Points, in no order, along strands that fork, close into loops and pass close to each other.
In the rows, zero is written as 100.
Two points are linked if the straight distance between their rows is under 73.2. Some points are linked to none.
j_682: [104 129 103  91 102 102  82 102 101 116  66 101  86  97  59 106 131 133
  89 107  53 118  74]
j_21: [120 129 110 103 101 102  98  91  61  94 123  91 106  96  91 115 116  83
 118 120 109 131 105]
j_366: [ 76  77 111  75  90  91 123 119 134 107  95 104  94 110 148  78  98 102
  71 104 110  84  88]
j_235: [ 76  98 105  78  87  95  95  89  48 116  82  91  90  84  95  78 117 104
  71 104  98  91 101]
j_908: [109  55  95 101 141  85 130 119 150 114  85  95  97 103 111 101  88 116
  85  91 128  60  72]
j_553: [119 109 104  91  90  91 151  92  95 120  78  89 113 126 134  97  48 111
  79 106  96  97 120]
j_948: [103 126  82 104  92  87  76  92  51  89 101  97  81  76 102 132 117  66
  88 116 104  97 109]
j_880: [ 76 123  85  94 102  99  90 126 105 151 113 102 100 113 122  82 133  86
  92  99  98 103  93]
j_578: [ 94 102 123  94 130  89 104  91  81  94  88  96 130 110  69  75  84 118
 124 104 130 129  86]
j_229: [135  86  77 120 116 115  81 106  90  79 138  97  92  66 111 108 109  57
  98  60 116  70  83]
j_750: [ 73 124  97  95  57  72  82  80 126 109  73 107  85 131 115  99  99 103
  74 104 101  86 107]
j_514: [114  77  70  77  93 108  67  94 111 144 116  72 109  92 116  78 127  77
  67 122 118  64  90]
j_396: [ 81 105 166 138  81 105 125  67  80  80 116 112 111 122  83 126 106 109
 117  87  67 141 102]
j_604: [133 133  80  98 121 112  94 101 101  83 128  86 117  99  68  97  96  80
 116 101  82 137 123]
j_185: [116 113  99 130 125  81 121  92 137 100  50  97 110 118  75 133  86 132
 113 122  72 137 103]
j_705: [110 120 121 125 105 106  79 103  85  78 109 118  93 116 128 138 128  86
 123 112  91 147 133]
j_521: [ 95 114 108 129 118 101  87  94 103  66 114 101 124  93  56 106  82 122
 139 106  68 155 109]
j_711: [ 43 118 106 100  82  96 113 109  83 110 100 101 108 107 143  92  82  97
  70  85  88 115 118]
j_398: [ 82  99  94  74  68  88  81  84  94 139 133  91  83 113 136  99 120  89
  63 127 106  63  88]
j_573: [121 127  78 108  68 103 128  83  78  86 124  99  70  69  84 148 128  76
  96 113  75 109 104]
j_758: [ 84 126 123 143 123 118 104  97  76  92 128 124 102 113  82 109 105 102
 156 106  72 123  99]
j_710: [ 99 103 159 105  91  80 124  75  90  90 110 120 105 135 104 116  92 125
 102  75  81 132 104]
j_207: [ 94 121  92 108  77  91  76 100  70 122  77 111  74 100 107 106 115 113
  85  98  67  79  94]
j_251: [108  95 110  91 125  88 134 111 107 116  70 113  94 117 114  91  89 124
  95  89  81  86  94]
j_323: [ 53 123 108 103  96  88  96 112 101 145  94 120  98 128 122  97 135 102
  82  78  89 105  91]
j_318: [133  71  76 124  99 125  79  74  78 105 123  66 124  57  85  97  90  72
  97  77 150  87  84]
j_967: [ 86 123 120 130 104 105  90  91 107  88 125 127 101 135 137 113 119  75
 114  91  71 134 149]
j_442: [114  73 109  97 158  76 133 113 135  90  80 103 102 125 100  97  62 121
 103  79 130  72  72]
j_430: [ 81  93 114 127 122  73 131  76 117 107  28 112  96 128  99 144  97 126
  84 135 113 105  96]
j_118: [124  60  79 118 105 131  85  96  81 114 105  76 122  44  67  91  93 100
 114  99 130  98  80]
j_136: [103  88  91  89 152 107 159 110 113 129  81 103 122 103  67  84  81 118
 117  90  99  96  68]
j_745: [ 64  95  92  87 103  70 111  98 110 111  76  83  97 105 129  95  29 105
  34 107 112  66  69]
j_241: [105  99 106  99 140  52 112  88 106 128  54  93  84 132 129 153  94 118
  49 115 114  82  88]
j_848: [ 78 104  88  79 110  66 105  99 116 126  74  87  95 114 116  88  76 105
  50 108 103  68  81]
j_679: [100 102  99 135 117  92 140  94 118 113  57 113 114 121 105 126  83 117
  99 102  74 138 129]
j_610: [113 100  70 104 113 120  62  99  98 128 130  75 125  78 101  71 102  60
  75  64 131  81  73]
j_166: [ 99  73  79  98  89 135  96 116  96 109 102  74 110  66 127  68  77  76
  70  76 108  80 105]
j_183: [104 113 113 111 101  71 104  84 104 113 149 107 128 138 124 110  58  99
  95  87  84 139 136]
j_6: [ 66 131 115  79  90 109 106 104  94 112 135  93 102 116 135  83 107  69
  90 104 116 108 121]
j_106: [ 97 116 106 120  65  92  85  81  75 134  58 117  88 115 110 133 114 115
  73 106  68 105 101]
j_668: [147 101  75  89  77 121 133 102 111 106 116  75 102  87  75  88 107  87
 103 100  87 100 108]
j_78: [ 91 121  75 115 127 101 148 108 144 129  73 125 106 139 114  96  67  99
  96  83  55  96 123]
j_987: [ 91  62 116  99  65  83 130  67  91 105  98  89  97  84  74 112 100 137
 103 140 119  89  81]
j_375: [111 108  68  86 109 147  76 112 112 103  75 110 102  86  63  77 100  97
 137  99 109  76  93]
j_512: [119  50  75 109  85 111  77  81  79 101  81  69 118  60  80  94  89 105
  88 123 116  82  92]
j_177: [ 97  84 105  83 127 122 114 114 111  84  69 106 117  91  61  74  85 123
 129  86  93 110  85]
j_314: [124  97 123  91 105 113 103  98  67  93 102  78 113  86  86 101 107 112
 109 122 109 135  99]
j_603: [120 110  90 100  54 115 121  84  89  96 110  95  82  83  95 152 119  90
  96 135  86 126 127]
j_811: [ 86 139 129 141 125 131 121  88  92  74 145 115 103  96  83 129 122  85
 150 119  60 135  93]
j_35: [ 59  95  87  86  57  92  96 115 119  98 118  80 111  83 147 100  62  86
  62 105 107 121 117]
j_628: [115  94 106  96 125  74 118 104 133  97  97  99 119 120  92  81  65 119
 101  69 122  91  85]
j_788: [130  96 123  80  93 123 100  95  92  67 121  86  88  85  66  88 123  94
 113  99 121  90  80]
j_812: [113  94  67 131 109 101  74 121 106  73 126 108 114  88  85 106  76 101
 137  84  92 119 125]
j_5: [107 103  97 112 132  71 118  94 139 114  39 108  95 116  69 136  99 131
 102 128 101 107  82]
j_768: [130 120  80 105 103 121  60 117  97  94  70 103  91  91  70  94  89 114
 136 107  89  97  91]
j_160: [ 84 103 103 104 116  76 150 103 100 123  77  96 105 120 145 122  46 111
  65 108 100  93 103]
j_657: [102 108 104 101  59  88  94 100 105  96 137 115  83 121 123 104  96  89
 113 111 137  74 102]
j_481: [109  55 118  86 117 113  93  82  94  90  50  73 108  85  76  79  96 125
 108 142 117  76  78]
j_881: [ 69 102  93  90 118  70 131 109 154 101  99  93 121 118 136  97  69  99
  67  96  95 127 111]
j_382: [107  96  81  98 121  88  95  98  99  60 122 134  71  75 107 125 142  51
 121 112 121  66  63]
j_975: [113 104  83 102  95  81  35 108  87  99 104  91 106 103 119  93  70  94
  98  97 135  85 102]
j_47: [124 111  86  86  97 104 107 107 101 100 116  86 112 101  79  79 101  87
  97  86  90 118 121]
j_735: [ 90  61 101  81 107  81 139 109 140 109  76  98  96 104 127 101  86 109
  80 112 126  69  95]
j_176: [134  67  99 104  91 128  97 116  91  82 102  93  91  70 101  89 100 110
 103  78  90  86 101]
j_570: [108 113 101  90  84 109  93 105  54  65  96  95 102  87 119  98  89  85
  92 104 108 112 142]
j_825: [125 124  79 118  91 120  74 108  93  69  99 100  77  92  70 110  94  95
 144 118 101  79  83]
j_189: [ 81 106 113 126 140  63 146  88 132 113  86 108 109 144 128 127  77  96
  63  85  65 128 129]
j_97: [127 144 134 105  94 109 100  73  97  93  66  88 106 113  70 120 102 113
  96 114  55 143 104]
j_708: [126  76  81 131 117 140  81 109 100  97 130  98  99  66  92 107 124  77
 138 103 127  78  68]
j_454: [100 105 123  92  77  75 118  56  94 126  54  98 109 124 110 144  85 111
  63 126 112 109 106]
j_687: [108 110  97 109 106  98 138 110 148 112  93 123 100 139  94  88  83 120
 116  83  54 101 118]
j_274: [105  95  85 107  57 111 113  77  88 116  91  89  93  79  82 124 119 109
 102 147  94 108 116]
j_230: [143  72 110 113 120 148  85 117 106  53 106  91 101  62  88  86  99  92
 123  77  97 106 111]
j_889: [123  95 105  89 111 148  77 100  85  70 100  80  84  58  62  78 121  91
 110  90  96  80  69]
j_751: [ 92  85  93 100  85 124  88 107  99 113  89 116  86 106 117  74 109 100
 132 126 115  58 105]
j_902: [103 133 128  95 115 138  99 109  82  75  85 106  92 101  70  92 106 116
 125 104  69 114  93]
j_859: [ 98 109 105  97 143  62 140 104 155 111  88  95 115 138 130 122  77 101
  58 101  94 135 118]
j_238: [153  80  90 105  77 124  74 101  94  65 109  88  74  66  94 116 108  88
 102  99 106  73 102]
j_939: [ 93 102 121 118  82 109  75  93  39  92  97 112  65  81 102 127 120 107
 112 128  79  87  79]
j_330: [ 78  86 108  85  95  94 127 113  76 146 128  94 114  98 129  82 100  99
  66  85  96  91  74]
j_301: [ 92 115  90 121  82  92 103  98  60 135  77 112  88  94  78 103  95 121
  96 105  78  83  76]
j_95: [109 111 130 107  71  82  90  92  86 107 118 118  89 133 110 109 105 115
 131 106 132  85  90]
j_374: [100  87 122  93 112  42 104  87  93 127  75 111  86 123 117 135  94 134
  63 101  99  88  80]
j_601: [ 88  99  93  73  94 116  84  92  68  99  79  90  73  67  70  82 142  94
  79 119  86  83  99]
j_74: [ 95 113 135 101  62  92 134  55  96 102  64 105 110 131 100 123  77 108
  87 108 109 117 121]
j_736: [133  81 120 101 105 150 114 104 115  82 121  96  99  87  73  78 120  99
 139  97 113  91  66]
j_588: [114 106  84 110  84  91  93 115  96  96 130  93 114 115 128  83  57  85
  94  74 104  98 120]
j_483: [ 69 114 117 101 102  71 111  89  99 157  72 114  99 138 118 107 127 113
  73 102  99 104  81]
j_645: [103 104 101 108  93 114  87 106  49  75 115 115  64  84 103  92  96  80
 119  92 121  51  87]
j_635: [121 110 109 116 108  83  96  86  98  84 143  98 121 113 102 107  76  98
 105  91  63 133 157]
j_214: [ 86 138  82 106  78  97  83 114  99  75 124  98  93 105 134  90  60  60
  99  87 113  92 120]
j_977: [ 87  93  70  90 135  86 124 128 128 125  59 118  92 108  97  98  83 124
  95  80  88  76  82]
j_79: [ 94 115  98  85  86  62  80  86  96 112  81  95  97 119 103  90  81 113
  73  95 104  84  96]
j_354: [ 76 101 114  74  98 111 101 116  95 100 130  93 100 103 132  64 113  74
  82  82 119  85 100]
j_947: [101 123 115 126  91 110  88 107  45  84 105 117  65  76  95 132 107 109
 118  95  55 101  82]
j_723: [ 95 111 126 110  82  78  87  78  97 110 119 110 109 123 114 147 131  93
  83  83  89 154 126]
j_743: [ 94  72  70  98  87 128  82  94  62 109 105  73 108  56 120  79  87  63
  74 108 129  73 113]
j_29: [ 93 108 117 143 110  85 129  80 122 126  78 115 129 138 113 129  96  94
  78  78  53 138 133]
j_528: [105  86  81 102 109 102  72 107  66  91 119  92  90  49  83 109 135  88
  98 106 108  86  85]
j_2: [106 107  74  83 110 124 104 110 127 132 107  84 117 100  89  63 124  79
 117 119 120 108 107]
j_110: [136  93 114 105 125 129  74 122 103  59 110  98 103  92 101  88 109 100
 139 101  91 120 125]
j_154: [ 75 109  77  97 143  95 134 126 154 114  58 125  92 132 111 106  63 107
  94  86  78  84 100]
j_871: [ 64 102  87  91 154  89 150 105 120 120  78 117 124 116  72  83  63 106
 107  78  94  99  97]
j_400: [ 86 109 116 111 110 131 123 112  83  62 132 107  85  67  69 112 118 103
 146 114  75 110  76]
j_492: [ 77  81  97  84 101  73 128 117  99 142 110 101 108  99 104  79  87 110
  73  75 103  70  58]
j_499: [ 85 125  98  74  98 112  84  90  94  99  54  97  81  86  57  82 147 111
  88 114  67  97  91]
j_378: [131 112 120 100  87  82  99  87 102  96 127  98 100 108  92 133 122 110
  96  91  73 147 117]
j_529: [ 83  79  95  96 130  69 136 110  96 103  65  85  91 103 139 111  39 113
  49 101 120  63  90]
j_914: [ 96  74  83  81  82  94  80 104 149  96 120  70 107  84 110  81 102  85
  62  87 128  98  94]
j_299: [113 102 133  89  97  99 118  85  95  70 127 100 114 116 108  97  89  95
 102  88  77 129 148]
j_307: [ 92 100  74  91 116  79  94  83  64  60 118 117  81  63 113 120 126  40
  93 107 131  59  73]
j_144: [ 65  79  83  90 128 105 120 121 152 106 101  95 131 106 124  75  78  95
  96 101  97 135 124]
j_907: [ 87  95  75  83  96 137  89 130 140 104  90 102  97 101 129  59  75  84
  99  77 101  69 107]
j_634: [ 68  93  80 101 103  60  98 104 136 116 107  95 125 113  98  82  65 109
  88  90 141 107  70]
j_269: [ 98 103  71 103  91  92  74 107  52 108 111  89 103  62 101 108 106  80
  87  96 105 103 108]
j_824: [ 82 113  90 116  52  73  81  75  86 142  82 110  96 117 125 148  98 105
  65  97  91 101 109]
j_187: [ 97  98 116 117  97  66 138  76 117 108  46 105  96 131 124 149  64 119
  81 124 121 105 112]
j_537: [120  93 120 110 116 141 119 117 108  73 142 101  97  92  70  96 116 100
 157 112  80 116  90]
j_414: [ 77  97 157 120  86  80 110  78  88 115  90 127 108 143 135 130  98 101
  98  81 100 124 111]
j_816: [ 63  98 121  95  86  80 100  69  60 101  69 108  97  93  90 105 118 123
  75 101  96 104  92]
j_61: [ 82 106 100  98  73  93  96 114 140 104 116 113  95 135 125  79  93  99
 123 104 136  84 111]
j_181: [ 97  76 109  88 116  54  75 106 108 122  80 108  94 103 107 111 121 137
  71  86  93  89  76]
j_721: [113  98 139  71 113  94 101  96  86  86 125  92 120 124 126  79  97  98
  83  84 102 128 132]
j_885: [ 99 108 118 108  89 105 117 102  77  60 143 126  87 103 130 118 107  73
 118  96 102 103 132]
j_502: [ 86 108 140 141  89 115 124  75 100  94  99 123 114 123  91 114 110 104
 115  89  52 136 135]
j_808: [112 104 147  85 115  91 126 104  86 101  70 114  89 118  85  81 101 131
 100  88  74  90  72]
j_282: [ 94  69  93  96 101 107 108 127 102  95 106  89 113  80 129  68  75 102
  73  58  85  90 114]
j_341: [125 104 103  98 132 118  83 118  78  82 130  98  99  87  79  71  94  90
  99  43  90  89  97]
j_347: [ 76  97 109 108  59  79  98  67  60 112  88 100  88  94  73 121 111 131
  87 112  79  86  77]
j_445: [113  74 111  93 144 131  85 122  95  99  77 110 113  89  77  72 100 127
 125  82  87  91  69]
j_966: [106 124 102 114 118 116 108 114  54  79 122 118  77  77  95 114 120  85
 111  80  48 103  96]
j_328: [104 131 158 123  92 119 110  72  66  66 123 111 102 112  90 128  95 104
 128 112  86 132 105]
j_138: [ 83 118 102  95  62  82  61  83 107  87  81 108  83 114 118 120 128  97
  78 108 108  95 125]
j_707: [102  98  47  97  79 109  85 104 112 108 117  76 111  72 101  91  99  66
  91 117 134  97 113]
j_86: [ 85  96 140 103  80  71  97  84  93 118  99 122  97 146 133 119  99 118
 107  97 122  95  92]
j_344: [115 101  56 115 112  95  64 127 109 107  87 100 106  89  83  95  80 111
 130  85  99 101 108]
j_548: [ 85  78 109  93 120  90 135 127  86 121 116  99 121  98 132  82  80 114
  74  71  80 111 100]
j_778: [ 78  86  69  82  81  95  62  86  96 124 137  78  90  86 123 100 138  66
  66 128 113  58  93]
j_287: [115  83  79 108 129 163  75 119 118  78 112 115  84  61  67 109 125  79
 148  97 112  72  61]
j_656: [ 80  92 114  92  83  80 125 112 123 130 103 111  96 125 156 110  90 107
  69  95  90 107  98]
j_30: [103  99  82  91 109  84 112 108 125  91  83  94 111  97  91  86  87 111
  92  81  89 122 125]
j_775: [ 85  77  62  87  61  84  91  78  97 130  92  76 106  92 104 102 106  98
  76 141 116  83 114]
j_650: [112 107 127 112 124 102  80 105  93  49 126 108  96 103 103 120 119  94
 133 106  91 129 122]
j_555: [ 88 136 120 123 133 141 108 114  85  69 126 109  84  76  92 135 139  80
 146 127  58 114  87]
j_357: [ 81 105 114 104 118 101 123  86 108  78 108 108 120 101  65  83  89 109
 129  94  67 142 131]
j_770: [ 84 120 115 138 132 118 113  90  97 124 109 132 116 127  75  98  99 122
 145 101  43 130 109]
j_810: [115  71 101  94  89  94  60 100  79 100 124  87 105  84 130 100  83  88
  92  96 141  79  98]
j_329: [ 85  97  66  96  96  94  99 105 131 124 108  88 118  94 107  88 108  87
 100 114 130 125 113]
j_455: [107  93 100  63  82 120  80  98 126  97  99  85  84  98 113  50 117  78
  73  84 118  50  97]
j_161: [110 123 105  80 117  82  88  94 138 102  69 100 107 120  68  99 131 125
 100 111 104 137 103]
j_88: [109 113 117  97  71 117  95  85 114  75 125  80  81  83  46 109 112 121
 126 145 108  90  53]
j_151: [ 93 117 109  85  79  69  75 107 110  94 150  99  99 117 117 102 104  91
  85  69 120 109  99]
j_228: [106  83 108  94 104 122 105 111 102 130  92 112 100 121 104  67 115 116
 139 109 122  73  85]
j_689: [ 89 115 105  98  72  59  71  85 101  98 136 104 101 108 115 135 116 101
  88  88 117 132 112]
j_685: [ 81 102  76  83 119 117  85 137 123 104 125  91 109  90 125  75 112  71
  86  82  93 115 131]
j_927: [122 106  50 103  97 116  98 100 108  72 129  79 103  67  92 104 102  45
  87  95 136  89 120]
j_39: [102  62  93  85  86  82 147  95 133 114  71  90  99  95  97 101 109 122
  91 125 119  93  97]
j_152: [ 64 117 108 126 118 108 127  94 110 140  84 132 117 133  88  98 107 108
 126  81  72 121 101]
j_371: [ 97 129  81  82  90 118  94 123 129 100  84 114  92 129 117  58  70  91
 101  75  81  77 118]
j_722: [115  92 103 103 138 126 104 126  69  67 139 116  92  71  90  86 116  78
 112  59  63  93  95]
j_431: [114 103  84 100 122 112  80 109  87 102 144  89 103  72  93  77 114  62
  88  38 104  77  75]
j_418: [ 99 119 130  91 103  77  85  74 115 112  49 106 100 134  88 112 129 116
  90 118 108 117  97]
j_395: [107 114  74  82  96 105  84 104  97 146 115  84  98  99  96  84 137  79
  92 128 113  91  95]
j_844: [ 98  99  74  99 124 160  84 122 114  77 104 123 101  84  53  97 101  91
 166  89 101  84  81]
j_737: [101 116 128  72 103  88 106  90  96 123 112  92 113 125 132  87 108  90
  80 111 123 128 113]
j_134: [119  85  72 106 102  88 104 102  94 117  73  79 117  89  91  83  56 113
  85  85 104  82  92]
j_10: [ 81 112 103 127  73 110 110  91  86 102  81 111 103 108 104 118 114  98
 105  96  79 135 134]
j_752: [ 71  80  95  86 106 117  95 135 142 101 116  79 121  97 147  64  86  76
  80  91 105 121 105]
j_725: [ 61  86  94  94  68  87 118 105  89  92 109  91 107  77 126 100  86  96
  70  85  93 116 134]
j_491: [ 91  90  73  93  97  97  56 113 122  95 117 104  72  91  87  96 146  82
 106 103 123  61  83]
j_951: [ 90  90  84  99 101  97  72 117 122 115 100 114  89  98  88  94 141 105
 120 107 112  95  90]
j_589: [ 71 143  79 100  69 106  86 120 125  94 107 108  89 118 128  78  70  83
  84  85  90  93 114]
j_579: [117 113  97  99  97  83  29 104  62  99  73  96  90 104  96  96  92 104
  97 115 106  84  98]
j_684: [106  84  73 107 104 121  63  81  99 100 126  78 110  73  81  83 108  69
  93  82 153  70  77]
j_611: [100 107  91  98 141  59 110 105 131 120  60  99 101 137 128 129  90 116
  68 101 106 110 103]
j_837: [139  96 146  86  80 100 116  93  88  88 125  87  94  95  94 139 114 132
  97 107  69 136  86]
j_531: [109  89  94 105 100  71  73 111 112 131  87 110  93 106  96 105 118 130
 107 112 100  97  79]
j_538: [110 111  96 130  80 120 101 109 102  67 109 115  82  99  90 120  94  99
 159 123 107  95 103]
j_192: [ 86  73 116  89  94  63 134  75 110 108  71  92 106  91  85 123 109 135
  91 134 121 120  89]
j_370: [ 95 104 102  92 136 105 122  99 116  92  98 102 129  93  42  74  83 122
 122  81  81 131  98]
j_575: [111  60 113 110  81 106 101  94  85  99 102  88  99  81  76  96  94 131
 116 120 125  83  66]
j_372: [123  78  78 123 113 118  91 117  95 122 130  90 112  73  68 100 114  99
 130  97 118 104  72]
j_876: [101 117 124 101  74  98 112  86  99  81 134 122  93 131 130 123 109  91
 105  91  90 117 148]
j_60: [106  69  98  78 115 122  91 112 116 102  62  97 114  97 117  61  96 105
 106 105 125  83 113]
j_533: [ 87  66  95  72  65 101 103  85 133  87 114  83  99  78 102  84 116  89
  83 104 135  88 110]
j_174: [ 82  99  91 101 113  87  97 106  90 110 108  93 133  95  76  82  79 107
 119  92 130 122  97]
j_441: [112 105 120  90  78  78  87  74  79 106  84  87  94 104  63 112 105 130
  95 128  95 103  73]
j_443: [107  72 109  71  66 101 120  86 124 100 100  91  87  92  95 101 127 113
  92 125 126  98 108]
j_15: [ 94 108 104  76  95 109  70 101  87  92 113  92  93 107 108  63 103  78
  92  83 135  63  95]
j_998: [105  93  59  94  90 151  99 127 126 100 106 103  88  86 118  68 103  61
 118  90 113  60 123]
j_642: [125  66 113 105  81  96  71  87  86  95 115  91  99  94  96 104 103 106
 118 115 138  79  85]
j_899: [ 94  83  57 101 125 102  95 129 126 125  72 113 113  89  74  96  78 122
 121  71  83  94  85]
j_609: [117 109 112 105  71 101 154  82  99 104  73 105 105 125 105 100  66 116
 100 114  89 110 128]
j_56: [ 94  76  74  94  85  97  83 100 101  96  83  91 106  76  87  88  85 109
  92  95 119  84  99]
j_359: [122 114  92 105 110 130 101 111  57  52 116 111  66  73  82  89  89  79
 115  81  91  63  86]
j_464: [ 95 101  88 115  76 107 127 117 130 118  95 121 101 126 107 102  96 117
 126  99  77 104 118]
j_625: [136  68 126  97 110 103  97 120  78  89 131  97 102  79 106  96 116 114
  98  81  80 112 101]
j_100: [106 114  86 128  76 121 112 113 102  99 111 124  94 120 105  96  89  96
 147 110  95  89 117]
j_362: [107 141 123 110 106  99  86  71  84 111  46  96 114 127  79 115 106 110
  92 117  90 143 108]
j_655: [ 55 109 119 106 141  90 139 100 120 122  82 121 123 143 101  77  92 109
 104  86  98 114  95]
j_13: [107 110 116 105  90 113  78 108  52  89 111 121  72 104 114 106 119 101
 117 108 101  74  97]
j_385: [ 99 129  71  86 111  71  80  88  70  62 108 110  75  71 100 133 131  46
  80 111 112  90  96]
j_759: [ 91  74 125  83 109  96 121  86  92  90  41  92  95  92  78  88  99 135
  97 131 100  86  86]
j_511: [ 98  83 100  86  98 120  93 107  63  72 115  92  99  67 130 103 114  60
  91 106 123 102 127]
j_63: [ 90  80  82 100 119  84 120 114  99 123  94  99 115  81  85  72  65 117
  83  63  99  80  69]
j_410: [ 66 101  67 106 108  78 100 113 133 104 103  96 134 103  88  79  59 105
 120  84 125 120 101]
j_572: [ 95  92 103  90  94  97 117 105 132  94 110 110 105 114  81  69  91 115
 122  73 116  79  86]
j_861: [134 123  80 100  82 118 131 103  82  88 139  91  82  88  82 110 121  70
 106 101  73 104 111]
j_547: [ 94  81  86  85  40  89 104  56  82 126 100  93  91  97  96 125 104 108
  90 141 111  87 111]
j_310: [ 97  99  56  97 126 119  84 134 105  72 118 102  95  68 112  94 115  61
  96  73  82 106 134]
j_832: [ 68 112  85 106  81  77  62  81  89  91  96 115  69 101 104 128 146  90
 100 134 112  88 109]
j_926: [117  86  74 100  85 142  93 110 101  85  94 101  74  85 109  83 107  80
 126 122 124  53 109]
j_98: [ 80  94  81  99 107  87  62  99 102  73 117 118  70  86 104 125 149  72
 119 127 133  70  93]
j_448: [118  55 113  89 107 124  74  85 106  82  59  76 114  88  97  69 100 113
 102 107 143  76 100]
j_17: [ 90 109  75  93 118  71  90 108 137 106  65  99 116 104  74  98 101 119
 101  98 107 121 108]
j_360: [121 117  75  98 106 111  91 101  97  65 130  97  96  87  91  95 109  63
 118 100 131  95 112]
j_389: [103  88 143  89 114  90 114 103  90  95  56 102  86  91  84 106 106 154
  98 117  68  96  59]
j_932: [ 78 102 108  96  84  89 116 106 136  96  80 122  98 137 102  83  85 124
 123  92 119  82  89]
j_276: [138 119  80  99 128 110  97  98  98  62 153  89 109  94  89 103 107  52
 111  91  96 121 132]
j_749: [101  98 134  86 120  88 113  83  77 102  67  85 125 106  88  96 101 122
 105 128 125 141 101]
j_89: [145  88  76  94  77  94  60  83  91  68 129  93  73  79 105 123  93  66
  82 103 122  51  99]
j_325: [123  66 114  95 117 118  78 122  90 116  76 109  97 103  97  81 113 120
 121 103 103  72  73]
j_306: [ 76  80  82  74  61  89  85 115 141  95 119  83  94  85 140  93  85  87
  43 104 105  95  94]
j_202: [ 95 107 120 112 122 125 127  98 119  84 136 104 105 100  57  91 121 101
 145 111  65 142 114]
j_994: [101 122 115 100  92 109  96 102  87  91  87 112  89 111  95  99 118 112
 112 104  78 118 120]
j_712: [107 122 104 101 107  78  93 101 109 100 123 104 126 143 121  80  56 103
  98  78  86 111 118]
j_337: [118  70  79 101 105 141  92 104  58  73 100  86  89  48 119  96 102  57
  94  98 120  71 114]
j_691: [ 88  99  82 102  90  64  80 112 129 112 147  90 120 104  96  88  91 101
  88  68 128 104  77]
j_206: [131 133 104 100 101  91  75  94  93 107  91  77  94  89  58 108 106 129
 101 110  73 117  62]
j_574: [102 140 156 106 101 132 100  94  70  74 100  88  94  96  88 116  99 121
 134 127  73 121  87]
j_279: [112 127 129 105  76 112  89  80  79  80  51  86  86 100  76 119  91 126
  84 119  56 121  93]
j_261: [ 62 105 113 116  83  93 111 109 111 112 115 107 109 125 162 107  66  97
  77 100  77 128 118]
j_973: [141  76 128  84  92 100 105 105  86 111 123  91  93  87  93 113 130 127
  91 101  86 106  76]

A tip is a point with one link. Name the tips that can be reached along the links from each point below, in the order of the rows.
j_366 => j_579
j_499 => j_824
j_745 => j_528, j_310
j_759 => j_229, j_812, j_570, j_60, j_359
j_547 => j_398, j_483, j_775, j_279

A piece is two or more points that can be reached from each other along the links. Count, over all rows, the pieces, the separate loops (a circle has one, a figure eight two, a Y none), the forks (points with three links) and the tips (points with one).
pieces => 6
loops => 5
forks => 18
tips => 20

How many points has the smallest loop of links through each point below? Write - if it is on no loop.
j_735 => 12
j_859 => 28
j_601 => 8
j_574 => 7
j_154 => 11
j_276 => -
j_759 => -
j_151 => -
